Each row is a point on a landscape with many valleys, with its height.
From any point a ball rolls to the lowest of the 2 points nearest to it. It stops when none of these is lower. Distance is the straight distance between rows; heights are no part of it.
z58 height 5.95: 1 -16 11 -22 -3 2 1 13 5 6 -12 -12 11 3 -4 -14 -1 -22 -4 21 -5
z526 height 7.48: 6 -8 15 -16 9 -17 -14 13 14 -9 10 15 -14 -11 -8 6 8 -11 -11 -16 7
z241 height 3.63: -4 17 -18 33 -2 -2 3 -23 3 -4 -5 -3 -2 6 6 9 0 27 14 -8 5
z161 height 4.16: -3 3 -23 19 -9 11 0 -5 -23 6 10 7 12 0 17 -1 -1 18 11 -2 -13
z488 height 5.19: 0 -1 -11 1 -3 -9 15 2 8 32 -23 -14 8 2 -7 -13 9 -13 -17 -1 4
z845 height 3.84: -1 10 -22 5 -2 -7 8 -11 -10 30 -7 26 7 -18 0 -3 2 9 2 -17 11
z946 height 3.83: -8 -5 -6 -3 -7 -10 3 -1 4 16 -17 18 3 -12 -6 -8 -19 -11 6 -19 15
z988 height 3.43: -2 1 -12 8 -8 14 1 -1 -20 -3 14 14 4 -6 12 0 -5 8 10 -1 -6
z858 height 5.22: -13 -9 -21 13 -7 1 2 -2 -15 41 -3 -1 12 1 9 -10 10 4 -4 -14 -10
z861 height 1.72: -7 -16 12 -11 -2 2 -7 13 1 2 1 -1 3 1 3 -5 -8 -14 4 -2 1
z251 height 1.32: 3 -3 10 -12 -5 22 4 6 -8 -9 1 -23 11 6 9 -1 -2 -2 2 26 -14
z166 height 3.05: 6 15 -2 -2 -6 14 11 -9 -1 -19 -9 12 10 -5 -2 -4 -17 -2 4 18 2
z628 height 6.06: -4 -20 0 -19 -6 2 3 16 -6 20 -8 -9 11 0 1 -18 6 -20 -8 15 -8
z926 height 0.73: -11 5 -22 19 -11 -2 1 -16 -10 19 -11 21 13 -11 10 0 -5 19 21 -24 5
z432 height 2.43: 17 22 -7 -3 7 -3 16 -11 3 -28 10 5 -9 -5 -6 8 10 3 -16 23 -2
z848 height 3.85: 9 12 12 8 6 7 -6 -6 5 -21 9 -21 -10 18 -4 16 7 16 6 9 -4
z188 height 3.57: 7 16 12 -4 -6 20 6 -7 7 -29 -11 -10 7 9 -7 1 -10 4 2 26 1
z661 height 1.54: -4 9 -5 17 -15 27 9 -7 -16 -6 -5 -15 22 10 16 -3 -12 13 12 8 -14
z276 height 4.37: 3 16 -25 9 0 -11 15 -13 -2 34 -13 9 6 -14 -5 -1 10 10 -4 -15 13
z774 height 3.20: -3 11 -12 23 -4 -4 0 -22 1 -2 -2 11 -1 -1 2 6 -11 23 19 -11 4
z71 height 4.55: -9 -7 8 2 -8 9 -2 5 0 -11 -11 20 12 -11 7 -7 -33 -7 18 -12 11
z620 height 3.40: 3 4 2 -7 -5 12 7 1 -7 -17 4 16 6 -10 0 -4 -10 -4 2 10 0
z745 height 0.57: 5 -2 2 -6 4 3 -4 2 -8 -16 23 6 -8 -2 3 5 6 3 -1 4 -3
z778 height 2.79: 9 16 -8 1 0 7 22 -9 4 -13 -17 -1 10 -4 -6 -7 -2 -6 -5 23 2
z412 height 3.07: -14 -11 -4 16 4 -5 -19 2 -9 21 18 -14 -8 18 4 11 11 12 1 -12 -10
z151 height 2.24: -18 -15 -2 15 2 -5 -17 9 -3 30 8 -23 0 20 6 4 9 2 -1 -6 -10
z534 height 1.80: 3 -2 16 -4 4 8 -10 7 -5 -20 23 3 -14 1 9 12 -2 5 8 2 -1
z36 height 7.74: 9 0 -6 3 12 -17 -5 -5 6 9 5 -7 -13 3 -11 5 21 3 -18 -8 0
z733 height 2.65: -9 -9 12 -6 4 -10 -11 9 10 -8 -1 10 -8 -7 -3 2 -16 -9 3 -19 12
z829 height 1.39: 14 -2 23 -12 11 0 -15 5 6 -19 15 -6 -19 4 2 15 18 0 -2 8 -6
z788 height 7.14: -4 -12 -2 -15 6 -4 -1 16 -6 4 14 23 -3 -14 4 -8 1 -8 -13 -16 4
z752 height 5.72: 5 3 26 -16 -2 -2 0 1 18 -24 -13 -2 -2 1 -15 0 -13 -11 5 13 8
z387 height 5.64: 6 10 19 -6 -2 0 -4 -3 12 -29 -3 10 -9 3 -13 9 -15 1 6 4 10
z193 height 6.83: 2 -5 -16 -12 0 -3 6 5 -15 16 16 23 -2 -15 3 -8 9 -4 -15 -7 -4
z868 height 2.18: 17 14 3 -3 11 -3 1 -10 4 -27 15 1 -16 0 -9 12 17 9 -9 15 -4
z41 height 4.14: -6 7 2 8 -5 10 -1 -3 -3 -20 2 22 2 -8 6 0 -28 5 18 -14 10
z871 height 3.45: 1 10 2 0 -11 19 13 -6 1 -15 -16 -19 17 8 -3 -8 -15 -1 3 22 -4
z817 height 3.64: -6 1 16 1 7 7 -8 7 1 -26 10 14 -6 -8 6 7 -23 4 10 -20 9
z849 height 6.21: 1 -11 -6 -12 -2 3 5 11 -10 12 4 -5 8 -1 3 -13 9 -11 -11 13 -9
z697 height 7.83: 7 -2 6 8 16 -12 -12 4 11 9 3 -30 -14 19 -6 14 31 2 -14 0 -4
z22 height 5.78: 1 -3 18 -16 -5 -6 3 3 14 -14 -18 5 1 -6 -12 -8 -16 -20 0 9 10
z958 height 2.60: -8 -1 -16 8 -7 -2 1 -6 -12 22 0 30 6 -13 7 -2 -8 9 12 -29 8
z972 height 5.86: -2 -11 13 -17 -8 0 4 7 7 -3 -19 -4 11 -2 -9 -12 -16 -23 3 13 2
z156 height 3.49: 2 1 4 -18 -4 12 13 11 -3 -17 -1 21 14 -15 3 -13 -13 -18 -3 19 1
z168 height 3.28: 0 3 -6 3 -8 12 20 -2 0 -1 -23 -20 21 4 2 -12 -5 -11 -1 21 -5
z586 height 2.45: -11 9 -14 26 -6 -3 -3 -20 -2 3 -2 24 2 -7 6 8 -15 25 26 -23 8
z609 height 5.35: 3 10 6 15 4 -4 -8 -13 4 -22 10 8 -15 6 -6 15 -10 17 13 -9 6
z46 height 7.68: 3 3 -8 3 6 -18 3 -2 12 16 -12 -18 -7 10 -12 -3 17 -2 -20 -4 3
z310 height 5.54: 6 13 19 3 5 2 -9 -11 9 -34 7 5 -18 6 -7 15 -9 13 11 0 9
z658 height 4.89: -4 5 -18 16 -6 -9 14 -7 9 39 -32 -10 15 2 0 -8 9 0 -1 -15 13
z272 height 4.54: -2 -6 0 9 9 -5 -18 0 -7 -3 24 2 -17 9 5 18 6 14 6 -17 -2
z975 height 7.62: 6 -1 3 -12 1 -12 7 2 13 4 -20 -10 -1 2 -14 -9 5 -15 -14 14 3
z653 height 4.68: -7 9 -22 14 -4 -10 10 -17 9 24 -25 2 10 -7 -1 -2 -1 10 6 -15 11
z705 height 3.11: 3 -9 -1 -23 -3 10 9 15 -10 -5 3 23 10 -16 10 -13 -6 -18 -9 12 -3
z931 height 2.17: 2 2 -10 5 4 4 0 -1 -16 1 20 -1 -5 0 5 1 8 9 -1 4 -9
z179 height 5.07: 0 1 -15 0 -2 -11 13 -4 8 34 -29 -2 9 -5 -12 -13 0 -12 -7 -7 13
z381 height 2.22: -5 -17 9 -8 -1 -9 -9 9 5 18 -3 -14 -1 8 -4 -1 1 -11 -3 -1 -2
z323 height 6.50: 1 -10 -11 -12 0 6 6 7 -18 6 20 14 2 -10 8 -8 8 -9 -10 9 -10
z53 height 3.88: -2 -6 7 8 9 -3 -23 4 -5 7 24 -14 -18 18 7 20 18 12 4 -7 -8
z558 height 7.34: -4 -15 13 -18 10 -8 -10 21 2 -5 15 15 -12 -14 6 -3 1 -10 -9 -17 4
z360 height 1.56: -13 -11 -3 8 2 -10 -11 6 3 33 -6 -21 1 13 -3 -3 7 -4 -6 -9 -6
z808 height 2.46: -3 -10 23 -11 3 2 -14 11 3 -13 6 -5 -10 4 1 8 -4 -5 9 -2 1
z632 height 1.78: 14 10 18 -3 9 2 -10 -3 2 -25 21 -6 -20 8 0 19 16 12 2 8 -7
z107 height 7.66: 3 1 -7 6 3 -9 7 -4 10 6 -17 -21 0 9 -9 -6 11 -8 -10 8 3
z273 height 3.70: 6 13 3 6 -2 9 4 -11 6 -22 -2 -15 1 10 -4 5 -5 10 3 11 -3
z955 height 7.93: -3 -3 0 10 5 -1 -8 0 1 5 5 -24 -6 17 0 4 10 6 -3 4 -4
z237 height 2.62: 12 13 -6 -2 3 0 14 -7 6 -19 -4 -2 -1 -1 -9 -1 5 -3 -11 22 -2
z17 height 2.44: -2 -19 8 -19 -1 1 -1 16 -4 -2 1 10 4 -11 4 -14 -5 -21 -4 1 1
z294 height 7.59: 14 5 3 -17 8 -19 6 -1 19 -5 -15 6 -9 -8 -18 -5 8 -13 -17 11 5
z282 height 3.04: 5 5 -13 -2 -5 5 17 -3 -6 2 -18 -1 16 -5 1 -12 -4 -11 -4 17 -3
z92 height 4.23: -9 -9 1 -7 -7 0 0 7 2 5 -14 24 10 -16 1 -10 -27 -15 9 -16 14
z34 height 3.23: -7 -4 18 -9 12 -2 -11 14 7 -26 11 12 -12 -14 7 6 -15 -6 5 -17 9
z550 height 4.73: -17 -12 -12 8 -8 -7 0 1 -11 47 -2 10 8 -2 2 -8 -3 0 0 -26 -2
z843 height 7.87: -5 -3 -3 20 8 -16 -8 0 10 17 2 -27 -7 22 -3 8 18 5 -9 -9 -3
z791 height 5.03: 2 5 7 13 7 1 -14 -7 -5 -14 21 -1 -14 11 -1 18 2 19 7 -7 -1
z89 height 3.87: -7 18 -6 36 -8 3 7 -18 11 -7 -15 -18 8 11 3 7 -8 26 16 -2 2
z888 height 0.88: 11 -6 19 -18 6 10 -10 13 0 -8 17 -18 -15 6 9 10 23 -2 0 17 -17
z69 height 1.29: 12 -1 10 -17 5 14 -1 13 -6 -12 15 -16 -6 4 12 2 20 -1 -8 28 -18
z793 height 0.68: -2 2 5 1 -12 29 0 1 -12 -9 5 -17 18 11 12 -1 -9 5 11 18 -12
z94 height 3.26: -5 -5 5 -3 0 -15 -6 -5 13 8 -12 12 -9 -4 -13 -2 -11 -5 2 -17 15
z832 height 7.79: 16 3 1 5 16 -14 -8 -5 5 -3 12 -15 -16 9 -9 13 29 6 -15 0 -6
z876 height 7.55: 9 -3 13 -19 7 -19 -4 4 16 -11 0 6 -10 -4 -14 3 11 -11 -12 4 4
z682 height 4.78: -8 -5 -23 14 -5 7 1 0 -22 25 9 2 11 0 13 -6 7 10 2 -11 -12
z203 height 1.70: 7 1 2 -9 -1 22 10 8 -10 -11 10 -22 6 5 9 -7 15 -2 -9 33 -17
z450 height 3.82: -10 -8 -10 4 -9 -8 -2 -1 -6 37 -2 23 6 -15 2 -7 -9 1 4 -40 9

For each start below, name the point where the ball stops.
z488 | z926
z682 | z745
z955 | z360
z858 | z926
z71 | z733
z168 | z888
z843 | z360
z107 | z360
z166 | z888
z972 | z360

Call two points neighbours if one is among the 2 nearest of the other. Go from one point of each pair to the other, from neighbour to neighbour, staying as low as possible. Name the highest point that can't be avoided.
z745, z861 | z808
z861, z926 | z858
z888, z793 | z203
z360, z888 | z156
z861, z360 | z381
